Each row is a point on a landscape with many valleys, with its height.
A ball rolls from a point to the lowest of its 2 nearest points, and stops where none of them is lower. Distance is the straight distance between rows; heights are no part of it.
Suf: [133 125 148 118 117 176 124 102 163 116 132 119 113 139  66  86  96 102
 126 135 100 143 127 115 115 129 114 146 108 127 155 103  92  81 103 109
 150 135 123 110 182 106 144 141 119 151 152  92 133 140 114 109 122 112
 130 155 120]  (h 6.36)
savu: [ 98 150 141 115 164 139 128 189  99 110 109 197 138  91 137 179 134 167
  38  77 145 121 124  87 148 149 168 162 140  90  72 136  74 124 170 198
 161 140 136 113 141 174 118 145 130 193 132  99 180  70 118 116 118 173
 115 140  76]  (h 5.36)
givu: [162 124 130 158 135 144 103 146 157  96 126 130 133  98 137 146 126 145
 134 113 108 134 140 121 115 101 109 135 119 123 123 155 152 175 134 133
 157 156 124 162 124 131 128 131 153 121 111 112  70 141 119 133 130 182
 119 131 142]  (h 4.42)
tuz: [164 120 140 167 125 110  99 144 159 101 156 107 128 119 167 140 181 141
 153 126 117 149 136 143 121  90  97 122 154 110 130 170 189 202 134 113
 126 139 115 181  95 127 109 105 179  59 109 139  50 131 137 148 127 155
 135 110 165]  (h 3.44)
vis: [ 95 179 129 130 176  94 113 121  88 130 149 132  75 166 121  98 133  72
 143 120 126 128  53 113 158 176 113 146 153 123 121  85  65  86 146 141
 121 148 119  99 146 121 111 186 126 168 124 122 160 148  87 160 128  61
 117 199 122]  (h 3.03)
Reme: [152 125 139 164 134  95  93 144 115 100 156 101 121 127 192 152 199 131
 141  96 109 148 122 138 135 110 116 118 173 103 129 178 174 184 127 107
 117 121 122 161  92 108  88 140 174  22 119 177  90 144 130 173 149 161
 145 116 147]  (h 2.65)
nokol: [124 163  90 100 138  67 187 134  86 183 121 159 122 110 130 123  88 123
 154 154 200  55 107 154 148 175 126 112 131 167 164  82 110 142 103 198
  82 111 131 101 115 117 125  63 137 146  90 134 156 126 128 140  94 121
  89 110 131]  (h 5.91)
nifud: [131 137 137 146 143 122 107 141 138  83 138 131 115  98 154 163 158 129
 117  95 136 121 101 148 128 107 123 123 127 102  95 152 134 160 156 134
 142 164 131 134 112 137 129 146 151 139 135 126  85 119 126 155 120 174
 120 127 118]  (h 4.81)
vir: [ 82 191 154 136 134 138 100 144 121 148 107 144 110 141 124  93 117  88
  60 130  96 105  68 112 161 137 110  99 126 127 164  95  57  31 140  68
 160 185 137  50 113 120 130 190 132 118 152 143 114 168 114 162 136  78
 147 204 120]  (h 4.00)
kapi: [172 141 116 146  72  80 187  93 105 187 118 114 117 112 143  85 107 127
 155 187 151  66 131 133 151 115 102 124 100 189 179 104 153 146 106 125
  86 142 143 106  96  84  96  65 128  87  85 139  93 164 120 123 111  85
  94 150 146]  (h 6.21)
bafu: [164 123  83 112 133 119 194 129 119 175 144 145 134 112 107 135  99 123
 161 151 172  89 125 149 115 172 137 146  91 148 127 113 127 169 101 195
 107 118 119 155 131 112 125  61 126 164  91 105 156 108 123  98 103 138
  97 125 147]  (h 6.90)
fero: [146 118 106 107 159  90 149  92  98 141 167 130 117 148 118 106 103 113
 164 129 157 127 136 133 107 195 142 147 156 145 122  90 105 149 122 204
 101  92 128 148 158 111 117 128 121 118  97 158 209 100 130 110 142 106
 127 123 156]  (h 3.81)
vamu: [172 120  84 146 124 112 191 145 113 170 150 153 119  98 136 120 112 122
 173 172 170  77 131 154 118 158 138 133  86 154 129 122 161 204 119 165
 106 138 110 154 113 102 136  50 149 145  71 101  96 125 136  96 104 153
  95 119 174]  (h 6.79)
Vid: [ 90  94 147 104 108 193  93  82 162 116 120 108 163 196  98 138 119 136
 137 164 110 196 158 146 133 123 159 118 102 123  94 132 206  78 135 102
 106  85 124 133 144 161 146 136  74 128 185 117 152 125 161 126 124 110
 167  77 118]  (h 7.63)
rul: [123 152 119 137 138 118 160 139 131 152 109 169 131  70 123 144  99 162
  77 131 156  84 144 110 140 124 121 123  94 149 119 129  98 123 128 167
 143 142 145  86 141 152 129 108 135 177 122 117 103 130 116 121 111 157
  98 164  97]  (h 4.14)
kis: [155  92 118 121 123 150 135 182 132 115 126 144 151 103 137 177 167 187
 126 106 146 156 182 152  94 120 181 137 111 107  96 175 203 200 121 147
 149 125 115 197 124 150 153 106 164 140 120 115 114  85 139  83 124 188
 137  98 163]  (h 7.46)
gal: [ 61 161 148 116  93 147  98 146 112 167  67 129 151 151 112 100  89 127
  48 165 128 111 103 117 159 121 135  75 130 153 150 113  97  11 145  50
 130 163 144  64 105 140 140 141 100 120 167 171 119 162 146 154 146  79
 154 163 116]  (h 6.40)
girum: [106 132 142 119  78 121 116 103 143 140  85 110 140 129 138 117 125 146
 106 143 125 132 132 132 139  84 109 100 142 151 155 136 131  75 116  62
 109 120 138 114  95 135 122 130 124  88 149 152 107 149 141 155 136  95
 150 151 125]  (h 6.80)
gon: [143 106  76  88 157 103 163 106  98 155 138 132 139 139 112 141 107 112
 174 138 170 129 142 139 110 192 169 124 123 141 116  98 131 152 120 201
  98  90 129 149 152 129 142 109 109 162 120 112 205  90 134  96 124 112
 128  82 139]  (h 4.18)
lali: [ 69 193 137 151 164 115 112 156 103 156 108 169 111 115 153 123 129 104
  30 110 127 104  64 116 165 136 119  94 140 118 116 123  55  70 165  95
 160 181 132  42 112 161 115 193 147 132 156 138 114 149 115 180 123 105
 126 197 110]  (h 4.40)
Fip: [123 120 134 128 129 138  81 156 131  71 139  98 122 102 169 182 200 133
 126  90 102 169 117 155 116 101 143 137 172  57  77 170 160 160 152 121
 127 148 123 165  98 156 122 157 163  96 144 159 114  97 145 173 147 192
 167  88 118]  (h 6.60)
pava: [147 126 140 149  71 124 116  75 157 120 139  98 131 165 125  73 128  97
 179 155  91 125 133 116 137  79  77 116 147 144 197 113 142 113 103  53
 112 113 128 132 104  78 114 110 133  60 120 113  96 170 134 135 124  54
 140 135 128]  (h 5.52)
kelof: [125 125 126 126 148 196 124 114 175 111 117 138 115 119 117 147 109 105
  94 116 103 115 115 112 135 124 134 132  80 113  93 135  92 133 161 120
 185 169 117 111 144 144 158 154 136 202 168  60  98 124 104 115 114 149
 115 155  97]  (h 3.48)
menaf: [150 106 116 131 111 118 132  90 140 115 162 101 123 149 116  99 121 127
 152 122 116 153 161 131  90 146 136 145 140 134 136 125 154 143  99 149
 114  78 115 153 161  99 128 141 128  91 110 127 152 124 123 115 142 118
 122 140 157]  (h 2.62)
Mefog: [ 59 157 127  94 143 117 116 116 114 137  74 139 146 169 150 145  94 111
 114 162 165 125  91 139 188 145 149  89 108 136 101 112 139  49 162 113
 106 117 130  85 105 164 125 131  91 171 163 157 148 121 147 157 131  57
 141  94 121]  (h 8.04)
Guvob: [132 110 125 118 149 101 116 100 106 119 158 106 137 171 107  99 113 124
 145 115 136 168 150 133  95 164 140 162 167 141 116 114 138 113 109 181
 109  67 127 151 173 117 131 154 107  95 120 167 202 124 122 106 149 105
 143 128 155]  (h 3.28)
tof: [163 145 180 185 157  92 110 161 102 139 134 120 144  98 175 124 163 154
  95  94 120 114 119 101 167  83  89 133 162 140 139 159 120 141  78 111
 136 108 173 114 110  99  72 150 167  30  82 180 106 185 122 167 180 148
 137 174 129]  (h 4.01)
Buzuz: [169 109 128 173 112 135 121 140 174 111 125 131 131  98 149 137 141 155
 154 141 107 122 153 133 115  83  79 115 134 125 133 166 195 177 119 100
 134 169 124 162 102 130 130  86 170 101 102 113  36 145 131 129 116 168
 111 113 158]  (h 3.99)
per: [130 128 132 148 108 116 104  75 155 107 133  85 113 163 160 118 141  91
 177 127 103 146  98 137 144  87  89 112 153 121 159 126 140 116 130  62
 116 116 112 136  83  99 117 150 140  80 135 142  88 164 120 158 132  90
 146 125 123]  (h 5.80)
pono: [148 117 136 122 160 146  89 186 117  68 127 153 137 109 136 192 179 172
  87  67 132 143 146 123 113 126 165 168 139  72  76 170 139 170 147 163
 164 157 132 182 123 157 122 146 139 148 123 125 132  73 123 115 150 211
 133 124 119]  (h 5.92)
Lelez: [157 144 101 130 144 112 151 133 121 116 143 128 110 104 137 161 137 122
 131 123 150 111 105 149 133 124 144 129  98 127 112 121 139 165 145 164
 127 158 113 142 131 125 125 126 141 173 114 118 103 104 123 120 108 136
 106 135 120]  (h 5.14)
Kiru: [189 139 142 176  95  94 158 123 128 155 135 117 103 110 148  95 124 124
 175 179 115  83 127 117 136 102  78 123 102 174 157 129 177 185 104 107
 116 152 129 124 108  90 103  62 161  78  83 116  67 169 104 128 120 107
  90 144 156]  (h 6.37)
vopep: [192 120 124 178 113 152 149 134 163 147 132 120 110 106 132 100 116 123
 181 169 104  87 146 109 116 102  83 144  97 151 144 134 157 193 110 119
 144 171 122 151 117  88 117  58 153 117  82  80  52 168  98 112 124 153
  91 126 159]  (h 6.52)
Zovo: [144 117 156 131 135 146  83 184 129  80 135 135 153  92 148 177 184 184
  93  78 117 156 153 138 102 113 146 146 164  72  89 185 160 178 121 141
 138 128 142 171 115 141 122 138 148  99 115 151 113 110 147 144 148 214
 153 110 115]  (h 6.23)
Mura: [123 119 103 101 151  43 134 156  57 138 142 148 142 119 137 158 131 168
 124 105 170 161 183 149  92 178 184 136 178 132 151 128 129 157  96 195
 105  62 152 139 148 122 147 117 125  72  94 163 218  82 137  96 148 146
 134  77 141]  (h 3.22)
bikeb: [135 173 115 147 169  83 161 121 102 117 163 135  83 107 144 146 133  96
 152 130 159  96  83 135 162 141 118 136 109 124 122 107  99 168 171 167
 105 173 114 131 123 109  95 142 150 176 104 124 117 121  99 151  96 120
  98 155 106]  (h 5.38)
pizom: [123 175  91 136 174  40 159 133  94 132 133 140  98 120 170 163 126  98
 163 133 194  83  62 136 181 140 122 100 109 144 126  97 115 152 179 174
  76 176 108 117 110 126 111  97 157 178 122 136 111 110 117 163  93 114
  86 108 109]  (h 5.58)
talaz: [ 80 175 152 136 163 101  86 136  94 142 133 130  85 161 136 102 138  93
  91 110 110 132  39 117 169 148 118 127 154 125 138 107  71  56 150  94
 129 154 132  78 113 134 111 197 125 137 134 150 129 153  99 189 137  77
 155 203 118]  (h 3.52)
tas: [169 117  99 115 149  61 163 141  78 161 184 138 116 104 144 131 125 141
 164 142 167 128 164 143  95 185 167 137 147 123 137 126 133 204  97 193
 108  95 134 166 139  98 119  93 145  73  68 151 182  98 129 103 137 142
 107  84 169]  (h 3.19)
von: [ 70 108 129 111 117 180  89  82 150 113 100  86 157 164 139 141 135 118
 142 157  96 173 128 148 149 121 143 111 133 110  77 141 177  74 146  81
  94 111 119 130 115 175 134 153  78 125 190 137 140 131 161 168 145 109
 166  65 120]  (h 7.44)
Mevu: [100 130 121  72 181  65 129 147  58 128 113 162 141 145 135 175 124 158
 120  87 165 140 159 146 114 194 184 134 172 138 124  92 119 114 130 215
  95  81 144 132 165 143 137 119  86 127 125 146 228  73 122 119 136 115
 129  53 110]  (h 4.16)
fidi: [ 52 125 140 104  70 132 109 156 113 158  86 123 175  96 143 150 146 191
  45 110 147 170 164 147 117 106 160  86 145 154 122 157 146  53 120  80
  99  68 153 103  90 175 127 117 103  84 160 192 138 130 178 139 156 169
 157 112 107]  (h 6.08)
tal: [150 136 149 167 133  75 114 144 102 117 156 111 127 116 183 134 177 139
 113  90 122 136 114 129 156 102 125 142 173 132 147 152 153 157 106  98
 124  96 136 142 102 107  60 144 170  24  85 179 116 159 114 169 166 135
 154 158 136]  (h 3.41)
mos: [ 43 162 148 118 106 124 105 167 108 168  83 141 147 117 145 120 104 150
  23 128 144 123 120 118 164 121 134  90 151 153 147 147  86  28 138  84
 123 118 152  74 106 169 136 148 102 125 158 186 138 134 147 158 149 118
 150 150 101]  (h 6.59)
geme: [ 74 105 153  90 138 174  85 100 134 119 126 129 146 206  92 120 106 115
 126 153 120 179 134 149 148 161 166 144 121 123  80 120 174  56 135 128
 108  92 132 122 179 170 135 148  54 141 185 145 172 136 130 127 122  87
 172  90 110]  (h 7.79)
mugor: [ 83 161 160 123  73 138 136 141 117 183  67 150 160 118 111 104  74 158
  44 175 127  94 130 109 136 109 129  77 112 162 165 124  85  31 138  58
 140 175 151  43  99 142 162 110 104 120 177 148 102 156 150 120 121  95
 121 165 104]  (h 6.22)
Satip: [166 128 127 157  66  87 147  68 124 150 145 110 139 163 138  51 123 117
 171 173 101 103 144 120 133 109 102 119 135 173 173 111 166 145  85  90
 101  99 130 125 108  62 104  87 133  44  99 128 114 173 136 116 124  53
 127 146 154]  (h 5.26)
Tek: [ 88 159 133 120 156 111 118 171 107 112 125 153 124  89 141 183 147 156
  60  87 149 127 105 125 140 133 160 136 156  99  85 131  88 120 178 159
 123 152 131  95 124 179 110 170 130 177 134 131 154  85 115 155 116 153
 126 129  75]  (h 5.09)
vav: [144  91 120 169 127 205 110 134 208  84 128 116 128 124 100 127 132 102
 163 132  77 136 142 104 115  84  69 130  98  80 158 140 112 134 146  75
 195 160 110 117 139 122 148 142 139 146 135  59  81 138 126 113 118 150
 133 121 110]  (h 3.77)
sofu: [117 121 114 113 107 136 153 147 131 155  76 149 149  76 122 159 112 201
  92 139 162 116 158 143 130  98 131 102  81 165 118 145 157 128 154 133
 115 137 146  89 101 165 158  88 122 168 143 137 100 103 136  99  93 160
 109 103 105]  (h 5.60)
Vune: [162 127 137 143  68  94 152  83 122 162 149 116 139 130  96  66 106 124
 147 175 119 106 162 122 117 123 108 133 123 170 175 107 137 135  73 126
 109  92 151 119 131  88 117  86 129  88  99 149 146 164 136 102 139  92
 104 162 154]  (h 5.00)
Tuv: [138 101 169 124 129 213 138 104 177 130 125 102 116 196  48  77  90  89
 148 152 101 144 135  87 121 131 110 163  97 118 148  89  76  81 107  88
 142 128 113 121 217 110 168 126  81 172 151  87 149 124 118 101 115  83
 134 121 146]  (h 6.15)
tef: [150 106 115 117 129 182 135 138 142 115 126 125 136 129  95 151 117 138
 124 104 123 137 157 124 101 129 147 151  94 112 115 148 135 160 119 156
 150 119 109 164 148 136 153 128 139 186 138  95 131 111 121  87 132 161
 122 139 127]  (h 7.15)
zezul: [159 103 110 150 108 179 153 122 193 108 128 120 122 135 121 130 116 110
 181 152  96 113 130 112 117  90  80 128  89 115 154 133 135 164 145  96
 165 164 103 141 130 102 158 100 137 161 127  62  64 124 118 107 113 131
 104 127 127]  (h 3.35)
tiziz: [128 123 144 120 165 161 107 166 117  85 127 167 135 107 129 179 168 144
  70  68 121 134 133 104 131 143 171 187 136  84  62 144  94 144 168 180
 182 163 126 154 135 165 117 153 128 181 118  87 157  69 109 105 138 186
 130 151  83]  (h 5.62)
Lato: [108 130 114 106 139 101  94  67 141 114 115  93 115 189 182 119 155  73
 178 128 124 159  77 136 165 100 117 109 153 128 112 131 159  96 164  59
  99 136  99 141  83 120  94 163 118  87 143 154 106 161 142 174 125  70
 174 101 137]  (h 6.07)
Vuzuz: [ 69 175 141 125 164 106  99 169  98 126 116 146 117  85 150 155 158 123
  46  98 146 128  65 110 164 128 132 115 155  98 107 132  69  87 157 129
 131 159 129  76 110 165 106 186 134 146 151 149 150 119 120 185 128 129
 130 167  82]  (h 4.76)
tul: [125 113  85 116 124 113 150 132 137 131  99 123 135  91 133 172 115 149
 127 153 168 111 121 149 132 114 144 109  75 149 113 131 170 145 164 145
 111 154 124 122 102 143 148  94 124 182 137 118 101 101 129 118  99 134
 112  94 127]  (h 5.39)
Tato: [170 107 140 146 110 177 166 108 185 121 139 111 107 123 100  93  99  85
 194 156  99  85 131  94 121 112  73 146  78 126 176 101 102 156 113 107
 164 160 121 125 152  88 139 102 138 146  99  56  81 162 115 110 116 126
 104 146 126]  (h 2.94)
timum: [167  94 132 160 141 183 134 121 186  98 167 102  99 148 100  78 126  75
 195 120  85 117 111  83 119 111  59 155 115  83 168  97  82 151 111 101
 179 147 123 133 176  85 127 149 138 138  95  68 112 149  98 113 129 116
 111 142 128]  (h 2.39)
ninun: [117 160 143 144 148 118 116 135 138 113 123 133 113  87 161 135 148 117
  93 106 121 110  78 131 150  95 114 116 123 115 113 155  99 120 158 105
 144 178 130  90  95 143 111 178 152 123 140 142  87 144 130 171 117 143
 121 145 113]  (h 5.16)
zatu: [134 150  97 125 104  71 183 108  89 184 120 131 117 126 133  95  94 129
 147 171 184  66 117 145 155 138 103 119 115 191 173 101 121 124 101 158
  84 103 151 100 114 106 110  68 120 121  94 155 129 144 130 121 120  85
  96 131 137]  (h 6.05)
Datob: [105 147 134 130 172 106 112 127  99  84 156 116  97 138 123 122 149 102
 131  93 125 137  84 138 141 153 144 148 156 107 106 105  84 118 164 158
 130 131 126 119 137 129 113 179 117 164 132 128 157 113  89 152 130  96
 131 174 101]  (h 2.45)
kamaz: [124 122 124 100 135 113 133 112  99 169 143 136 149 166  50  87  91 148
 121 140 143 149 162 127 103 180 151 147 164 162 133  96 109  85  99 188
 101  48 152 125 180 142 155 111  83 139 147 179 230 126 129  95 140 105
 140 123 149]  (h 4.83)
Guro: [ 66 132 157 112  96 141  91 152 114 145  89 126 141 110 151 148 153 152
  56 105 125 153 137 137 143 108 140 107 159 138 129 157 119  64 121  84
 107  98 156 115 100 170 119 153 113  99 169 194 141 136 154 162 157 149
 163 145 106]  (h 6.34)
Kod: [153  87 118 129  86 145 141 157 161 144 118 140 157 117 128 138 149 185
 143 139 109 142 184 144  93 116 142 128 103 131 119 154 207 193 110 116
 137 117 108 180 110 146 155  83 159 130 123 119  80 118 142  82 112 177
 116 102 169]  (h 7.60)
gaz: [ 87 131 146 116  67 143 147 129 130 166  66 151 167  87 111 138 114 209
  67 144 157 123 166 137 114  93 132  94 103 173 125 141 151  78 139  90
 125 124 159  73  87 175 161 102 101 143 165 160  98 118 157 106 114 159
 109 114 100]  (h 5.82)
zaru: [121 146 152 161 128 174  97 139 158 104  97 149 117  93 142 121 132 109
  93 134  80  86 107 111 146  81  55 102 126 115 141 141  86  95 145  69
 186 202 151  60  90 138 142 163 156  90 137 112  63 184 140 151 121 143
 137 151 113]  (h 4.88)
Tifar: [122 140 156 111  82 124 130 131 103 155 118 140 166 126  62  97 107 186
  67 133 127 141 178 131 100 129 151 124 132 165 161 125 123  74  89 131
 125  56 167 111 160 150 145 102 104 120 145 170 163 134 145 103 144 142
 132 151 124]  (h 5.47)
vuma: [ 83 102 139 113 134 186  61  98 149  96 122  76 126 152 147 149 169  96
 153 110  92 185 110 146 129 120 147 124 171  90  78 136 144  84 145  84
 104 119 118 136 114 159 125 182  98 124 199 137 145 125 138 177 150 130
 181  95 108]  (h 7.21)
Mera: [143  77 113 153 108 196 132 125 199  76 169  81 136 158 117 117 146  96
 198 121  83 168 141 114 113  97  86 150 122  72 158 134 157 170 133  89
 151 107  93 182 150 113 140 135 132 133 131  75 101 110 127 106 114 127
 147 105 131]  (h 5.43)
ran: [152  78 107 128 126 179 138  84 210  96 161  64 132 181 109 102 111  83
 216 121  95 162 130 100 120 116 109 151 101  95 154 109 137 133 116  92
 135 123  76 163 175  92 161 135 109 156 151  57 123 116 127  98 117 109
 130  86 150]  (h 5.72)
zat: [142 115 119 126 132 124 138  76 136 103 175 103 115 169 100  77 117  89
 181 135 107 158 121 121 119 126  99 144 140 138 147 107 122 145 114 138
 112 103 117 153 158  86 128 154 112 109 123 106 134 145 121 126 139  92
 129 139 139]  (h 1.88)
mamo: [114 136 158 114  92 131 133 113 114 167 138 142 136 146  28  65  84 150
  86 155 126 139 167 107  95 156 142 148 146 165 157 107  97  64  94 145
 127  70 183 120 183 133 160 102  86 145 144 172 193 155 131 106 136 115
 128 159 148]  (h 5.17)
fivop: [153 130 151 148 178 125 123 117 106  82 171 112  91 146 135 122 162  93
 168  79  97 137  88 136 120 138 128 164 149  97 112 109  98 167 159 152
 140 163 113 141 140 111 104 191 131 153 106 108 140 119  90 155 128 112
 116 168 116]  (h 1.70)
Vodil: [118  91 113  77 145  89 110 144  72 142 133 156 160 140 105 163 123 176
 120  95 162 174 175 141  82 184 197 146 167 130 129 115 148 114 127 199
 106  56 149 146 164 140 149 142  95 104 136 161 235  65 137  83 145 136
 145  78 122]  (h 3.73)
gero: [169 118 131 116 150 103 123 163 100  79 157 129 126 124 139 169 154 154
 131  93 141 153 157 139  97 149 181 158 141  98 100 143 157 192 132 176
 134 127 115 190 134 122 116 124 156 121  90 129 151  70 126 102 143 156
 133 107 155]  (h 4.02)
segi: [167 115 126 152 149 151 130 143 153  89 156 124 124 123 137 143 146 111
 164  97 117 131 120 126 114 122 135 155 112 105 108 146 140 201 136 145
 153 150  99 186 133 107 121 129 158 159  98  89  90 121 108 117 137 153
 125 131 149]  (h 4.78)
budel: [141 116  85  89 166  26 142 137  47 164 150 147 116 133 157 154 127 141
 151 138 187 147 154 145 104 182 176 111 155 140 149 126 121 176 103 186
  96 103 135 152 135 102 136  97 137  75  95 159 185  82 146 108 129 122
 117  38 142]  (h 2.75)
Nidi: [ 79 102 133 120  78 120 111  84 146 130  77  96 142 139 174 124 160 131
 119 143 121 144 112 140 137  78 118 100 154 132 113 145 145  69 140  33
  82 120 118 130  61 143 112 133 120  89 169 162 100 162 172 167 148 116
 183 102 138]  (h 6.58)
tufaf: [126 162 131 144 107  93 165 137 109 154 110 160 108  87 128 117  86 152
  96 151 152  76 125 114 152 120 109 134 104 163 155 129 100 106 102 149
 137 131 160  94 132 114 121 101 130 127 108 142 111 156 110 129 123 128
  89 174 116]  (h 4.43)
tesuk: [157 107 115 122 130 185 131 180 128 118 115 155 167 111 117 172 139 181
 111 103 128 139 176 111 100 119 165 151 105 109  81 165 150 163 109 162
 171 119 112 178 131 162 143 109 148 174 130  99 139  96 139  75 147 201
 115 124 132]  (h 7.30)
zofor: [112 131 115  75 174  80 134 125  75 156 129 160 142 162  87 125  89 136
 130 121 158 122 150 143 111 192 163 138 187 144 127  89 104 103 114 220
  97  74 145 128 176 149 142 116  81 145 129 155 240 108 119 105 133 101
 117  92 136]  (h 4.50)
lim: [ 98 157 159 117  73 128 142 145 114 180  95 159 160 102  98 117  94 189
  58 162 142 106 162 126 127 112 133  87 121 178 162 129 112  60 117  98
 131 105 168  57 112 153 148  94 102 142 160 168 121 142 154  95 121 126
 119 164 107]  (h 6.03)
zizub: [164 122 115 137 150  67 138 166  76 109 174 138 115 112 161 155 162 150
 139 123 148 150 158 140 104 154 176 141 148 124 112 147 165 224 107 179
 120 127 125 187 129  96 107 101 159  62  65 147 147  82 127 113 142 159
 115  95 167]  (h 3.53)
Tanu: [ 99  98 126 124 119 184  74 132 137  88 122  80 127 112 155 174 210 111
 139  84  82 187 119 156 100 119 146 130 188  52  89 155 154 132 168 107
 120 126 120 140 103 157 130 174 118 125 181 139 154 100 137 193 145 171
 189  81 105]  (h 6.92)
rasum: [160  88 111 148 130 200 119 157 186  80 155 101 137 142 140 138 150 103
 189 102 102 149 145 111 111  99  99 150 118  67 123 157 139 201 141 117
 184 152  96 193 144 119 142 129 150 159 116  63  80 118 122 103 134 172
 136 105 142]  (h 5.12)
pomor: [165  94  83  96 145 103 154 141  89 128 172 126 131 133 134 158 132 124
 162 125 144 160 162 139  74 176 196 151 121 126 102 127 153 206 127 188
 122 116 104 197 142 123 145 112 146 124  92 120 181  72 141  73 131 140
 126  85 171]  (h 4.46)
Kes: [112 193  94 114 174  30 166 140  69 167 106 152  89 125 173 151 110 108
 141 116 220  61  75 146 173 164 120  84 137 160 160  87  92 137 128 175
  63 129 125 101 115 118 123  75 143 155 108 147 139 130 119 162  99 112
  91  99 104]  (h 5.75)
nosep: [ 94 112 106  97 113  89  92  66 141 122 102 106 135 171 203 136 167 104
 148 125 130 156 109 136 146 102 142  95 148 132 106 160 168  95 144  58
  77 108 103 152  71 137  89 151 108  56 146 181 113 165 166 172 152  92
 200  93 148]  (h 6.32)
bos: [166 129 143 177 169 151 128 124 156  83 189 100  85 145 130  83 150  63
 205  92  81 135  73 107 128 130  50 148 127  91 154  96  89 160 127 116
 164 154 120 132 154  68 106 167 140 124  84  90 110 159  91 151 135 109
 102 152 127]  (h 1.69)
kuro: [164  70  66  92 149 140 168 107 115 162 156 126 136 159 110 126 109 109
 193 142 148 154 161 142 101 181 181 150 104 131 105 113 161 178 109 179
 109  95  92 176 149 108 149 106 114 152 124 100 186  84 150  76 114 120
 132  78 172]  (h 4.49)
bev: [144 146 122 128 156 152 142 113 147 106 138 142  98 120 109 122 116  88
 126 113 112 104 105 106 134 129 120 138  95 114 124 120  84 137 149 143
 161 164 128 122 149 123 120 167 138 186 133  73 112 129 107 140 119 130
 113 169 104]  (h 3.08)
danu: [155 106  93 111 122 156 171 121 140 155 125 141 134 124  85 127 102 118
 141 127 132 114 139 138 117 157 150 147  88 133 105 108 124 154 103 180
 137 109 112 156 150 129 140 111 118 198 120  88 153 111 129  93 123 135
 113 135 125]  (h 7.02)
dute: [121 143 138 120 129 170 151 133 152 144 103 174 130  84 103 151 103 133
  72 136 123  93 133 112 143 126 133 115  92 141 110 134  79  84 141 142
 164 152 122  91 153 153 149 144 131 201 154  95 114 121 113 106 110 150
 111 164  89]  (h 3.84)
soves: [139 132 137 150 123 185 116 121 202  92 118 141 115 112 129 136 119  97
 151 146  81  88 101 116 137 102  71 106 100 103 152 121  90 127 158  53
 180 200 121  80 125 114 156 152 145 142 141  61  63 152 122 137 101 127
 134 141 104]  (h 4.17)
dibad: [ 64 143 172 111  71 136 102 147 117 164 107 129 169 132  94 116 123 195
  43 128 131 161 173 131 109 112 156  97 144 158 154 150 136  36  98  89
 125  62 171 104 141 166 142 118  84 102 171 208 158 141 158 112 150 152
 156 148 108]  (h 5.77)
Bavop: [157 144 152 162 158 105 121 110 121  96 168 109  90 141 140  93 148  85
 175  97  97 127  86 119 130 136  99 153 159 117 141 108 103 166 119 143
 140 142 125 141 141  73  92 181 155 102  90 125 131 156  91 159 144 102
 107 172 129]  (h 0.65)
Dur: [149  79 134 114 116 204 140  88 182 113 125  80 124 206  75  96  97 103
 183 151 111 150 138 106 137 121 125 134  82 117 139  97 123 109 111 107
 130 122  93 135 184 102 158 121  95 174 164  72 127 116 133  86 115  92
 124  98 135]  (h 5.94)
tes: [178 143 109 156 124 135 180 142 141 169 137 142 100  85 129 117 112 122
 160 161 146  66 113 114 127 135 105 157  79 144 118 128 148 189 107 164
 134 166 128 148 126 105 113  70 154 145  67  85 104 155 114 112 120 161
  99 140 152]  (h 6.67)
fovat: [162  76  94 120  82 108 136 132 135 157 155 151 155 128 131 129 158 173
 159 170 112 165 196 155  77 134 146 116 109 163 135 163 221 202  91 127
 119  92  95 172 108 115 155  67 141  91 126 118  94 110 151  61 105 151
 121  85 180]  (h 7.72)
felin: [136 134 142 149 126 185 109 138 179  88  95 144 136  92 134 143 126 127
 112 127  94 117 129 117 123  89  73 112 120 110 129 159 104 118 145  89
 174 183 139 101 108 133 146 162 148 135 143 101  82 148 130 147 107 162
 128 141 118]  (h 4.53)
lutis: [158 141 148 149 107 120 148 115 122 155 134 137 135 109 105  92  99 145
 124 143 122  89 164 121 119 136 103 135 114 165 155 120 129 140  86 153
 132  98 157 121 135 114 104 102 124 115  99 137 135 161 130 126 142 136
 102 169 139]  (h 4.72)
Lofon: [ 85 143 165 103  84 152  93 119 132 150  84 115 156 153 101 105  96 140
  81 163 117 142 133 126 146 105 141  94 125 142 141 133 126  31 118  69
 119 127 137  98 118 155 137 134  94 123 183 151 120 147 144 133 131  85
 137 150 113]  (h 6.61)
Kamun: [138 143 119 125 143 120 140  89 129 114 142  99 102 139 119  96 116  78
 152 127 123 122 102 130 128 140 111 145 121 130 136 107 107 126 126 130
 125 139 113 127 147 104 123 153 124 164 119  97 135 139 100 139 108  84
 118 161 127]  (h 2.57)
mabe: [102 153 160 152 128 135 123 129 145 134  81 128 119  84 170 126 132 125
  63 121 126  85  84 122 159  69  78  96 133 132 113 152  89  96 146  55
 157 187 148  60  64 151 116 160 157  85 149 145  70 168 147 170 122 149
 137 142 122]  (h 5.22)
lirub: [ 41 139 146  85 171 136  94 126 102 123  93 136 141 191 121 133  95  87
 112 152 135 152 107 149 174 173 161 115 132 114  77 105 145  56 160 137
 112  97 127  96 154 186 126 162  61 169 176 153 177 127 131 139 133  65
 155  90 117]  (h 7.93)

For each start below, name the point where the ball stops.
mos => budel
Nidi => zat
lutis => zat
zaru => Bavop

Call two points neighbours if one is among the 2 nearest of the other. Go from one point of each pair to the other, from neighbour to neighbour, staying as low as possible. Name the highest point that can't be avoided.
budel / Reme => Suf
Bavop / Reme => mabe
zat / budel => kuro
